A landscape with many valleys, sampled at points; each row gives a point and its height.
A ball rolls from a point to whichever of its 2 nearest points has the largest drop for the distance, and stops where none of them is lower. Distance is the straight distance between rows; heights are no part of it.
dasa h=179: [-2.02, -0.63, -0.05, -2.54,  0.70, -2.44, -1.02,  1.14, -1.39,  3.63,
  2.16, -1.50, -3.37,  0.05, -4.37,  0.58, -3.39,  1.20,  0.86, -4.77]
buvot h=646: [ 3.53, -1.60, -3.51,  0.47,  2.55,  2.66,  1.37, -0.27,  1.47, -1.69,
 -2.25,  0.40,  1.30, -3.43,  2.76,  1.63,  5.55, -0.15, -2.30, -1.58]
sufe h=747: [-2.79, -0.34, -1.09, -2.41, -3.16,  1.11,  4.47, -2.53,  1.11,  0.40,
 -1.02,  0.57,  1.33,  2.14,  1.09, -1.11, -0.17, -2.36,  2.67,  3.05]
fimak h=578: [ 3.02,  0.43, -1.41,  1.65,  4.93, -2.40, -2.79,  2.30, -1.18,  2.63,
  1.68, -3.87,  2.76,  0.17,  0.96,  4.13,  0.51,  0.61, -0.05, -0.23]
ditel h=439: [ 4.81,  1.29, -1.72, -0.05, -1.14,  1.02,  5.29, -1.92,  1.66, -1.29,
 -1.01,  4.19,  4.36,  0.24,  0.75,  3.44,  1.75, -0.08, -3.40,  1.56]
pata h=858: [-2.45, -0.97, -1.11,  1.42,  2.48,  1.67, -2.91,  2.95, -1.11,  2.27,
  2.17,  2.19,  3.03, -1.78, -1.56,  1.97, -1.24,  1.67,  0.40, -0.38]
Vofo h=297: [ 0.19,  5.76, -1.52,  0.94, -2.56,  4.41,  2.54, -1.10,  0.78,  0.33,
  1.72,  1.20,  1.65,  1.02,  0.10,  0.56,  1.61,  3.51, -1.59,  2.68]
sogo h=812: [ 1.72, -0.41,  1.93,  4.43, -5.23,  0.75, -2.63, -0.45, -1.14, -1.12,
 -1.82,  2.56,  2.35,  0.87,  0.51, -2.39,  2.13,  0.34,  1.04,  4.04]
kesof h=879: [-5.39, -1.13,  4.45, -2.43,  3.16, -3.53,  0.69,  2.18, -3.92,  1.97,
  1.11,  1.69,  0.94,  0.44, -2.00, -1.61, -2.94,  0.08, -0.40,  1.86]
Nov h=397: [-0.88, -1.27,  4.58, -0.71, -0.11,  0.17, -1.01,  2.82, -3.73,  2.33,
  1.25,  1.67, -2.41,  1.52, -0.42,  0.62,  0.51,  4.40,  2.46,  1.85]
gif h=579: [-3.69,  5.69, -1.53,  0.20, -3.46,  3.18, -0.26, -3.70,  3.75, -1.54,
  0.99, -3.38,  0.87,  1.69,  0.55, -0.66, -0.76,  0.91,  0.17,  1.85]
zokez h=396: [ 4.05,  1.57, -3.06,  1.26,  2.23, -3.75,  2.12,  3.89,  1.00,  0.35,
  0.19, -1.45,  2.37,  1.71,  0.65,  2.33, -2.23, -2.08,  3.42, -3.71]
zapo h=356: [-4.70, -3.34, -0.51, -1.67,  0.58,  0.09, -0.63,  0.61,  1.62, -0.40,
  0.52,  2.49,  1.07, -0.65, -1.61, -1.41,  1.39,  0.59,  1.83, -1.16]
zike h=219: [-3.06, -1.31,  2.17,  0.86,  0.27,  0.55, -2.43,  0.70,  2.68,  1.27,
  3.31,  0.69,  1.59, -1.20, -3.23,  0.19, -1.38,  4.90,  6.13, -2.03]
venur h=354: [-0.90,  5.26, -0.58,  0.96, -4.66,  2.88,  6.60, -1.94,  1.28, -1.74,
  2.28,  0.52,  1.28, -0.04,  0.71, -2.45,  0.56,  2.49,  0.09,  4.20]
mev h=340: [-1.05,  2.55, -2.30,  1.84, -4.84,  3.59,  1.01,  0.53,  2.35, -0.54,
  0.42,  3.34,  0.73,  0.11, -1.43, -1.85,  1.93,  1.76,  3.84, -0.22]
ginin h=493: [-0.78,  1.98, -0.02, -0.21, -1.37,  1.39,  2.53,  3.08, -1.95, -0.29,
 -4.81,  0.37,  1.11,  1.01,  2.24, -0.96, -4.60, -4.60, -1.43,  2.73]
Lavap h=391: [ 5.87, -1.45, -0.88, -1.47,  2.25,  1.44,  1.21,  0.29, -0.94, -0.03,
 -3.21, -0.24, -1.67,  1.09,  1.01,  5.56, -3.92, -2.37, -1.52, -2.41]
Tonif h=611: [ 3.18,  0.39, -0.42,  2.88,  1.87, -0.56, -1.44, -0.47, -0.68,  1.67,
  4.29, -0.26,  0.57,  0.71,  0.65,  4.49,  2.22,  2.64,  1.16,  1.16]
bima h=594: [-0.15,  0.28,  3.83, -3.66, -0.81, -1.85,  3.50,  1.95, -4.74, -0.81,
 -2.69,  0.45, -2.89, -0.21,  0.61, -4.38, -0.22, -2.50,  2.39,  5.87]
kamav h=701: [-1.25,  2.25, -4.72, -0.77, -0.06,  0.38,  2.05,  1.33,  2.59,  2.12,
  2.18,  1.99,  3.28, -1.04, -2.27,  0.56,  1.46,  1.36,  3.28, -2.45]
Nolet h=608: [-6.07,  4.27, -1.65, -0.61, -0.08,  2.37, -0.55, -1.10,  1.36,  1.36,
  1.49, -3.45,  0.57,  1.03,  0.68,  0.58, -3.45,  1.71, -0.06,  1.28]
Tafug h=667: [-1.61,  0.10, -2.18, -0.80,  3.66, -0.64, -3.96, -0.74,  1.94, -1.64,
 -0.96, -3.42,  0.16,  0.57,  1.29,  0.05, -2.23, -4.00, -3.09, -2.29]
fadal h=619: [-1.66, -3.00, -0.53,  1.83,  2.49,  0.81, -1.97, -2.88,  2.78,  0.17,
  5.09, -2.76, -1.15, -3.66,  0.63, -0.88,  3.19,  2.42,  2.41, -3.21]
big h=460: [-1.02,  3.05, -2.74, -1.10, -3.56,  0.49,  0.87, -0.72,  2.15, -1.53,
 -3.72, -2.66, -1.17,  2.09,  3.66, -0.68,  1.49, -1.05, -1.90,  0.02]
dapam h=73: [-2.72,  0.32,  5.36, -0.59, -3.02,  0.97, -2.25, -1.14, -1.89, -2.14,
 -2.50,  1.57, -2.36,  0.24, -1.15, -4.13, -0.27,  1.74, -1.57,  3.46]
tigo h=647: [-3.51, -2.06, -1.08,  1.94,  2.25, -1.74, -1.44,  0.67,  1.96,  1.27,
  4.04, -2.47,  1.19, -1.51,  0.18,  0.49,  2.01,  5.05,  0.85, -3.21]
zum h=674: [-4.63, -3.41,  1.09, -1.09,  2.61, -1.99, -2.17,  0.18,  1.57,  1.16,
  2.67, -2.58, -2.24, -2.95, -2.76, -2.08,  0.44,  4.16,  0.81, -5.96]
leloz h=389: [-0.74, -3.75,  2.80, -0.58, -3.95,  2.43,  2.25, -1.12, -1.48,  1.98,
 -2.27,  3.56, -1.99,  0.26,  1.08,  2.42, -1.47,  2.33, -1.57,  1.36]
zam h=632: [ 0.00,  2.08,  3.07, -3.52,  0.80, -3.66,  1.11,  4.18, -2.81, -1.16,
 -3.93, -0.96, -2.24,  2.15,  1.80, -2.15, -0.17, -1.23, -0.36,  2.21]
ran h=707: [ 1.65, -2.62,  0.41, -0.17,  3.64,  2.39, -3.40,  1.68, -0.70, -1.12,
 -1.48,  1.68, -0.92, -4.81, -0.30, -0.25,  3.94,  0.63, -3.15, -0.93]
vak h=699: [-0.94, -2.60,  2.28, -0.84,  4.21, -2.34, -2.30,  0.43, -0.42, -0.10,
  3.33, -1.84, -4.96, -3.03, -1.94, -2.07,  0.97,  0.83, -1.30, -5.47]
Dimit h=585: [ 1.01, -4.08, -1.15,  0.76,  2.88,  0.83,  0.88, -3.43,  1.90,  1.82,
  3.75, -1.95, -0.20, -4.66, -1.26, -1.23,  3.71, -2.75,  3.59, -4.20]
defu h=388: [ 0.45,  2.66, -2.98,  1.47, -3.81,  1.16,  0.25,  3.46,  1.50,  0.29,
  0.21,  1.56, -1.74,  1.56,  0.11, -2.04,  0.79, -1.30,  2.41, -2.52]
suv h=451: [ 2.24,  1.53, -1.60, -1.32,  2.88, -2.78, -0.05,  7.00, -1.03,  0.78,
 -2.87, -1.37,  2.44,  0.86,  1.71,  1.41, -1.13, -0.66,  1.25, -2.28]
gusi h=282: [-2.24,  0.95, -0.57,  2.55, -1.68,  0.76, -1.36,  0.42,  3.99, -1.36,
  3.36,  1.39,  2.26, -0.43, -1.61, -2.59,  2.04,  3.61,  5.95, -1.53]
Gener h=529: [ 1.65, -3.81, -1.84,  2.95,  3.52,  0.71, -1.03,  2.23,  0.26, -2.54,
  0.83,  3.97,  1.20, -2.52, -0.70, -1.30, -1.79, -5.37, -0.05, -3.41]
nes h=722: [ 5.78, -0.99,  1.20,  1.65, -1.18, -0.38, -1.21, -2.73, -1.07,  0.51,
  0.00, -1.51, -1.14,  3.52,  2.32,  4.87, -1.43, -1.36, -1.69,  1.92]
fazek h=769: [ 1.29,  0.83,  0.08,  0.95, -5.92,  1.36,  5.78, -3.24, -0.63,  0.63,
 -1.39,  0.60,  0.97,  1.30,  1.97, -2.57, -0.28, -2.37,  2.40,  5.50]
Tev h=694: [ 3.17, -1.73,  4.26,  0.69, -2.11, -1.90, -2.25, -0.06, -2.96, -0.34,
 -1.53, -0.35, -3.53,  3.32,  2.00,  0.81, -0.03, -0.40, -1.88,  2.13]
Roga h=390: [ 1.81, -1.18, -3.24,  1.33, -0.33,  1.01,  3.41, -1.33,  3.19, -1.26,
 -0.07,  3.16,  2.40,  0.60,  1.27,  2.13,  0.63, -2.49, -1.44, -0.58]
zin h=461: [-2.99,  3.35, -1.06,  1.79, -1.83,  0.53,  2.60,  3.13, -0.56, -0.22,
  1.09, -2.15, -0.58,  1.14,  4.17, -3.54, -2.34, -0.54,  0.96,  3.25]
vebaz h=173: [-2.16,  1.82, -2.51,  0.76, -0.82,  2.49, -0.84, -4.03,  3.66,  0.58,
  5.20, -2.06, -3.21,  0.61, -1.35,  1.38, -2.24,  2.40,  0.96, -3.24]
vog h=462: [ 4.30, -3.38, -1.24,  4.59, -1.23,  0.24, -1.16, -4.74,  0.97, -3.27,
 -0.62,  2.19,  3.14, -0.65,  0.79,  0.39, -1.23, -4.75, -2.83, -0.64]
kam h=547: [ 2.81, -3.19, -2.58,  3.03,  2.71,  0.37, -0.33, -3.52,  2.45, -1.55,
  3.69,  0.31,  1.47, -2.21, -0.94, -0.48,  3.31, -4.35,  1.38, -0.49]
Gasin h=500: [-2.77,  2.93, -2.22, -2.21,  1.05, -3.55,  1.30,  4.40,  0.54,  0.82,
 -2.47, -3.18,  3.20,  0.99,  2.24, -0.51, -0.57, -1.35,  1.43, -1.13]
bege h=273: [-4.02, -3.30,  1.25,  1.47, -2.41,  2.24,  0.98, -0.77,  2.69, -1.82,
  0.00,  3.02,  0.00,  0.05,  1.86, -0.58,  1.97,  3.83,  0.61,  0.84]
Nipa h=360: [ 3.42,  3.61, -1.92,  2.07, -2.03,  0.45, -0.76, -3.00,  1.75, -0.90,
  2.88, -0.83,  0.99,  2.90, -0.03,  1.88,  1.73, -0.66, -1.03,  2.30]
gazo h=409: [ 0.36,  6.73, -1.05,  2.10, -2.30,  1.47,  6.19,  3.30, -0.17, -0.70,
  3.80,  0.22,  0.74,  1.71,  1.90, -2.94, -0.44,  0.32, -0.57,  3.35]
mezav h=407: [-1.94,  2.36,  0.26,  0.18, -2.78,  4.64,  5.12, -3.29, -0.15, -1.32,
 -1.14, -0.88,  2.47, -2.07,  2.28, -2.12,  0.71,  4.16,  1.38,  7.05]
Sel h=677: [ 0.71, -2.30, -4.23, -1.18,  2.27,  1.15,  1.81,  0.86,  1.95,  0.73,
 -0.49,  1.83,  2.48, -3.39, -1.01,  1.00,  3.79, -0.53,  1.93, -2.91]
dof h=84: [-2.32,  1.01, -2.33, -2.51, -0.34,  1.73, -2.15, -1.42,  1.26,  1.82,
  1.75, -2.27, -4.27,  0.49, -1.64,  1.21, -3.40,  0.00,  0.51, -4.05]
Nozu h=302: [ 3.84,  1.07,  0.07,  1.45, -2.78,  0.26,  1.38, -6.79,  1.45, -1.44,
  2.78, -0.41,  1.90,  1.86, -0.03,  2.53,  1.22,  1.08, -5.02,  2.31]
binek h=258: [-1.35,  0.17, -2.88,  3.84,  1.04,  2.09,  0.43, -3.09,  2.56, -0.30,
  5.95,  0.84, -0.66,  1.13,  0.01,  1.95, -3.26,  0.24, -3.14, -2.30]
ravun h=414: [-3.78, -0.43,  0.47, -2.12, -0.07, -2.57,  0.52,  4.58, -0.62,  1.97,
  0.61,  0.66, -0.23,  0.81, -1.14, -2.31, -0.10,  1.01,  3.08, -2.06]
Veku h=398: [-0.83,  1.08,  2.65, -5.42,  1.54, -3.98, -2.58, -1.29, -0.89,  0.15,
 -0.60, -1.36, -3.92,  0.26, -3.83, -1.53,  2.80,  2.23,  1.90, -1.11]
Sen h=353: [ 5.02, -4.48,  2.79,  0.12,  1.46, -0.32, -2.16, -1.47, -1.79, -2.06,
 -1.52,  2.24, -3.57, -1.50, -2.59, -0.15,  0.39, -4.08, -1.60, -1.71]
moku h=337: [-2.07, -0.19,  4.92, -2.72,  1.18, -3.95, -1.03,  1.04, -2.16,  1.61,
  1.84,  1.17, -2.57, -0.19, -4.65, -1.20,  0.95,  4.92,  2.59, -0.66]
Gabi h=458: [-3.35,  1.03,  1.70, -1.90, -1.77,  1.73,  3.79, -1.75, -0.45, -0.08,
 -0.59, -4.07, -1.30, -1.14,  3.11, -2.00,  0.88,  3.39,  4.10,  5.21]
novog h=348: [-0.70, -2.88, -0.05,  2.05, -4.81,  0.83,  3.46, -1.23,  1.54, -0.97,
 -1.35,  2.86,  0.69,  0.10,  3.55,  0.13,  2.22,  2.74, -2.79, -0.90]
Pimu h=259: [ 1.73, -2.24, -0.62, -3.83,  2.81, -1.69,  0.59,  0.17, -0.38,  3.44,
  0.96, -2.15, -2.74, -0.93, -2.21,  3.35, -0.16, -0.52,  0.79, -3.50]
fol h=730: [ 1.91, -2.23,  2.32,  1.16,  5.81,  3.64, -4.29, -0.19, -2.42, -0.94,
 -0.62, -0.23, -2.06, -5.98, -0.33, -2.51,  1.66, -2.63, -4.79, -1.24]
Losu h=509: [ 4.09, -1.36, -2.59, -1.94,  3.38, -4.38,  2.41,  2.12,  0.09,  3.03,
 -0.81, -1.93,  3.39, -1.99, -1.69,  2.48,  2.45, -0.26,  3.66, -3.95]
Nikom h=863: [-3.95,  2.10,  4.40, -3.30,  3.45, -6.80,  2.99,  0.59, -4.34,  3.26,
  0.64,  1.42, -1.00,  0.32, -5.01, -2.42, -3.07,  1.47, -0.87,  1.07]
rava h=60: [ 3.37,  0.97, -0.59,  2.16, -4.03,  1.51, -4.22, -3.24, -1.09,  0.39,
 -3.44, -0.88,  1.02, -0.84,  1.61,  1.61,  1.43,  0.47, -4.17,  1.95]
bida h=664: [ 2.23, -0.02,  3.52,  1.10, -1.38, -2.24, -0.80,  4.35, -2.88, -1.90,
 -3.89,  0.01, -0.61,  2.84,  3.19, -0.83,  0.22, -1.13, -0.79,  2.47]
Muk h=616: [ 7.52, -1.14, -1.61,  1.22,  1.42,  1.41,  2.04, -2.04,  0.70, -1.16,
 -2.91, -0.36,  0.90, -1.55,  3.13,  4.48,  2.69,  0.59, -3.77, -0.19]
sata h=443: [ 0.73, -0.36,  2.03,  1.99, -3.97,  2.39, -1.14, -0.19, -0.72,  0.93,
  0.92,  1.16, -2.18,  1.15,  0.28,  0.72,  1.02,  4.46,  2.75,  1.49]
zopit h=484: [ 5.41,  5.09, -0.13, -1.46, -0.94,  0.18,  5.60, -0.91,  0.89, -2.71,
  1.44,  1.46,  4.45,  2.41, -0.34,  2.72,  1.07,  0.04, -5.13,  3.12]
luk h=412: [ 3.39,  3.33, -3.45,  1.28, -2.53,  0.50, -2.12, -2.62,  2.33, -1.54,
 -1.58, -3.54, -1.04,  1.89,  1.54,  0.75,  1.21, -2.31, -1.91, -0.38]
bov h=187: [ 0.09,  2.59,  3.52, -2.27, -2.21,  0.15, -0.16,  1.55, -2.99, -1.19,
 -3.78,  5.45, -3.53, -0.13, -2.73, -3.64,  1.51,  0.21, -2.43,  1.99]
tob h=801: [-1.00,  0.44,  1.81, -0.73, -0.41, -3.92, -2.74,  2.17, -1.59,  0.07,
  0.83, -1.41, -3.41,  3.55, -0.76, -1.59, -3.33, -2.69,  0.05, -1.55]
gevo h=871: [-0.41,  0.56, -3.27, -0.17,  3.30,  2.34,  0.33,  1.49,  0.16,  2.44,
  1.23,  0.92,  2.11, -1.03,  0.56,  4.16, -1.32, -0.11, -1.75, -0.45]
metol h=459: [ 3.78, -2.81, -0.45, -1.00,  5.05, -5.01,  1.36,  2.29,  0.62, -0.79,
 -1.87, -1.76,  2.97, -0.20, -1.00,  2.39, -1.18, -3.05,  2.71, -4.18]
tidi h=559: [-4.72, -0.95,  1.85, -4.98,  1.00, -4.21,  2.71, -0.21, -2.08,  0.98,
 -1.01, -2.93,  1.61,  0.70, -0.13, -2.54, -0.59, -2.60,  3.36,  4.31]
bemuk h=723: [-3.67,  2.43, -2.43, -0.99, -0.77,  0.51,  4.26, -0.10,  2.12,  1.12,
  1.86,  0.64,  3.01,  1.08,  0.82,  0.13,  0.12,  0.65,  3.19,  1.02]
Sal h=456: [-1.42,  0.70,  0.79, -5.04,  1.36, -1.48, -2.06,  0.09, -1.07,  1.00,
 -2.62, -1.15,  0.06,  0.70, -1.37,  0.50,  2.02, -0.63,  0.86,  1.58]
dezap h=327: [-0.80,  1.42, -1.34,  1.48,  0.15, -4.44,  1.74,  2.45,  0.28,  2.96,
  2.86, -1.97,  3.52,  3.21, -0.92,  0.65, -3.60, -2.35,  2.84, -1.72]
vemu h=587: [ 7.62,  1.89, -2.54,  1.98, -0.99,  2.35,  0.82, -4.22,  1.17, -0.39,
  0.81, -0.66, -0.31, -2.19,  0.52,  3.06,  4.22, -0.06, -3.04, -0.10]
bop h=411: [-0.26,  0.51, -1.40,  1.08, -1.10,  1.45, -1.35, -1.18,  0.14,  0.86,
  0.82, -0.29,  0.40,  2.49, -0.19,  1.44, -0.80, -1.39,  0.77,  2.30]
vus h=790: [-0.09, -1.31,  1.89,  2.80, -4.93,  0.36,  1.45, -0.74, -1.35, -1.85,
 -2.20, -0.44,  0.28,  1.72,  2.60, -4.03,  0.28, -2.36,  2.34,  5.43]
Zage h=507: [-3.99, -0.76,  4.67, -3.99,  0.53, -1.14,  0.47, -0.50, -2.61,  0.47,
 -1.40, -3.38, -1.61,  0.36,  1.90, -1.93,  1.15,  1.88,  2.54,  5.32]
temi h=822: [-2.76,  1.56,  2.59, -2.89,  2.41, -4.35, -3.32, -0.86, -1.83, -0.29,
  1.57,  0.80, -3.92,  1.26, -4.48, -2.70, -3.22, -1.96, -1.35, -1.38]
Sofo h=727: [-1.62, -1.77,  0.55,  0.17,  3.55, -2.33, -3.14,  3.96, -0.94, -1.35,
  0.93,  0.64, -2.85, -1.15,  0.59, -2.23, -0.17, -0.81, -4.21, -4.25]
guk h=506: [-2.11,  2.24, -0.21, -1.11, -3.45,  0.53, -3.29,  0.04,  1.25, -2.06,
 -2.54, -2.03, -1.00,  1.45,  1.25, -3.31,  3.13,  0.13,  1.13,  1.00]
Sevo h=485: [ 0.15, -0.63,  2.33, -1.47, -2.96,  2.33, -3.14,  1.03, -0.06, -0.60,
 -1.48,  1.87, -3.90, -0.95, -1.69, -1.76,  2.73,  3.65,  1.88, -1.46]
litu h=436: [ 1.19,  0.85, -2.52,  1.55, -1.43, -0.51, -1.02,  3.83,  0.93, -0.78,
 -0.13,  0.84, -2.82,  1.31,  0.92, -1.00, -3.03, -3.24, -0.24, -4.93]
Ked h=844: [-0.98,  1.27,  3.87, -1.79,  5.48, -7.61, -0.54, -1.41, -2.89,  1.96,
  1.78,  1.91, -2.77, -0.24, -6.11, -1.01, -1.21,  0.78, -1.37, -1.67]
lurab h=272: [ 2.53, -0.47,  3.13, -1.44, -0.31, -1.04, -1.76,  1.00, -2.79, -1.67,
 -3.52,  4.13, -3.09, -0.24, -1.22, -0.40, -1.20, -2.05, -4.49, -0.56]
Mog h=447: [ 1.36,  0.34, -1.19, -0.54,  0.83,  0.74,  3.35,  2.38,  0.24, -1.42,
 -4.16,  0.28,  0.36,  2.63,  2.62,  3.36, -5.45, -2.41, -1.57, -0.87]
buto h=828: [-0.21, -0.19, -0.17,  4.37, -3.72,  4.28, -4.06, -0.88,  0.21, -1.16,
 -0.51,  4.14,  3.63, -1.15, -1.33, -1.19,  0.25,  1.92,  0.40,  2.80]
Gamu h=544: [-4.14,  3.32,  0.07, -1.04, -2.95,  1.23, -2.77, -2.36,  3.26, -1.01,
 -0.38, -3.94,  1.04,  0.83,  0.41, -2.50,  1.64,  1.53,  4.77,  2.14]
vuzas h=487: [-0.20, -1.09, -0.39,  0.78,  2.66, -2.05, -1.58,  4.72,  0.17, -2.69,
 -0.50,  1.83,  0.75,  0.80, -1.30, -2.00, -4.48, -4.94, -0.15, -4.01]
Vug h=325: [-2.65,  1.58, -3.31,  1.91,  0.08,  1.97,  4.00, -1.15,  3.53, -0.59,
  2.34,  2.67,  1.36,  1.76,  0.84,  2.39, -3.10, -0.75, -3.09, -1.10]
kolup h=523: [ 3.50, -0.12, -2.34, -0.55, -1.31,  2.35, -2.77,  0.80,  0.72,  0.61,
 -1.21, -0.06, -2.21, -2.42, -0.75, -0.28,  5.39,  1.02,  2.48, -1.53]
Gebu h=330: [ 5.99, -1.47, -1.94, -1.47,  3.55,  0.65,  2.93, -1.03, -0.30,  2.41,
  0.86, -1.53, -1.01, -1.29,  0.43,  6.15, -1.09, -1.66,  0.93, -2.76]
kiveg h=339: [-0.97, -3.08,  1.72, -0.52, -0.41,  1.63, -0.69,  1.71, -1.34,  0.44,
 -0.94,  3.78, -2.49,  0.30, -0.42,  1.03, -1.29,  0.05, -2.78, -0.46]
nat h=514: [ 3.59, -1.83,  0.76, -2.65,  5.99, -4.05,  0.69,  4.46, -1.03, -1.02,
 -2.05,  1.12,  0.27, -1.80, -2.51, -0.01, -0.40, -1.95, -0.42, -4.60]
geg h=636: [-4.36,  2.98, -3.35, -1.76,  1.66,  0.04, -3.20, -1.51,  1.12,  1.59,
  0.09, -4.59,  1.43,  1.58, -0.22,  1.24, -2.90, -2.34, -1.71,  0.36]
fulil h=553: [-3.53, -0.48,  4.56, -3.46,  1.20, -1.33,  3.31,  0.40, -4.28, -1.19,
  0.26, -0.94, -3.76, -1.81,  0.33, -5.79, -0.73,  2.20,  3.35,  5.10]
kef h=463: [-5.13,  1.59,  0.33,  1.01, -0.99, -2.79,  3.03,  5.19, -1.78,  2.15,
  2.33, -2.91,  0.73,  0.81,  1.87, -3.64, -1.81,  1.54,  2.74,  0.10]
nafun h=778: [-2.79,  0.58,  1.28,  1.55, -1.30, -0.66, -2.62,  0.90,  0.10, -0.92,
  0.40, -2.54, -3.24,  3.37,  3.76, -1.10, -1.62,  0.16, -1.26,  0.43]
gune h=504: [ 0.31, -5.15, -0.94,  2.07,  0.93,  2.09, -2.61, -4.69,  1.56, -1.68,
  0.51,  2.13,  2.09, -1.62, -0.96,  0.48,  0.94, -3.20, -1.46,  0.92]
kima h=228: [ 0.14,  2.16,  0.52,  1.51, -2.50,  3.84,  0.54, -4.77,  0.90,  0.26,
  1.73,  0.52,  1.74,  1.27,  0.34,  4.04,  0.17,  5.19, -3.27,  3.74]
vuzad h=408: [-0.74, -1.56,  0.65,  1.49, -6.19,  3.16,  6.09, -3.30,  0.19,  1.13,
 -0.50,  3.09,  0.90,  0.55,  1.25,  0.84, -0.23,  2.94, -1.24,  2.37]
gabel h=717: [ 1.32, -1.74, -0.70,  1.45, -1.23,  0.33, -0.99, -0.93,  0.89, -1.84,
 -2.73, -0.53, -2.06,  0.56,  2.81,  0.53, -1.45, -1.74, -4.56, -2.38]
bedek h=695: [ 1.20, -2.54, -1.53,  0.70,  2.52,  2.38, -2.07, -3.31,  0.39, -1.44,
 -1.78, -1.66, -0.82, -2.34,  1.94,  1.71, -2.31, -4.12, -5.29, -1.82]
Vur h=535: [-3.62,  0.71,  0.25, -3.36,  0.86,  0.43,  2.44,  1.53, -2.56,  0.69,
 -3.49, -0.51,  3.00, -0.25,  0.96, -1.99, -2.20, -5.37,  2.34,  5.15]
dofor h=843: [-2.85, -1.33,  0.16,  4.51, -0.26,  3.71, -2.55,  1.05, -1.38,  0.70,
  1.46,  3.87,  3.77,  0.67,  0.25,  0.96, -2.01,  0.86, -1.52,  3.68]
Govav h=387: [-1.27, -0.92,  0.14, -0.69,  1.32, -2.83, -1.76,  1.10, -1.44,  2.66,
  1.58, -1.25,  3.02,  1.83, -1.53,  0.97, -2.01, -2.76,  3.21,  1.22]
muf h=510: [ 1.98,  0.02,  0.21, -3.41,  4.24, -2.43, -2.82,  1.99, -1.23, -0.90,
 -2.42, -0.76, -1.32, -0.81, -1.45,  0.18, -0.37, -3.38, -0.61, -1.76]
tus h=678: [ 3.80, -3.95,  0.02, -0.59,  2.22,  0.58, -0.73,  0.88,  0.33, -2.77,
 -5.09,  2.12,  1.51, -3.33,  1.29,  0.64,  3.19, -1.26, -2.43, -0.60]
bet h=277: [-2.45, -2.02,  3.39, -1.88,  0.91, -1.73, -2.18,  0.86, -0.27,  2.66,
  0.93, -0.59,  1.03, -1.98, -4.80, -0.23,  0.94,  6.95,  5.36, -0.78]
tedu h=154: [ 0.26,  1.36,  0.85,  1.59, -3.30,  4.46, -3.23, -3.90,  0.02,  0.24,
 -2.50, -0.95,  0.89, -0.86,  1.23,  2.36,  0.76,  5.39, -2.85,  2.36]
zik h=546: [ 4.58, -0.14, -2.50,  0.96,  5.38, -2.50,  0.33,  1.52, -1.05,  4.26,
  1.43, -4.74,  3.25, -3.57, -1.88,  3.36,  0.39, -0.58,  1.32, -2.72]
kavid h=754: [-4.04, -2.06,  2.00,  2.23,  0.35, -1.78, -2.96,  3.53,  0.39, -1.61,
  1.70,  0.62, -3.05,  2.47,  1.73, -2.14,  0.35,  2.07, -1.66, -1.79]
gog h=558: [ 4.98,  2.68, -2.64,  2.70, -3.59,  4.03, -2.89, -3.08,  1.33, -0.52,
  0.29, -0.08, -0.39, -1.73, -1.00,  1.24,  4.34,  3.20,  0.20, -0.36]
zezu h=415: [ 4.66, -6.10,  2.43,  1.60, -0.23, -0.73, -1.37, -4.89, -0.45, -2.02,
 -2.87,  1.34,  0.14, -2.75, -0.03, -0.32, -1.04, -4.61, -4.29, -1.72]

Where does a ball stop that starts at each point below?
pata -> zike
kamav -> zike
ran -> zike
Tev -> rava
tidi -> rava
Vur -> dof
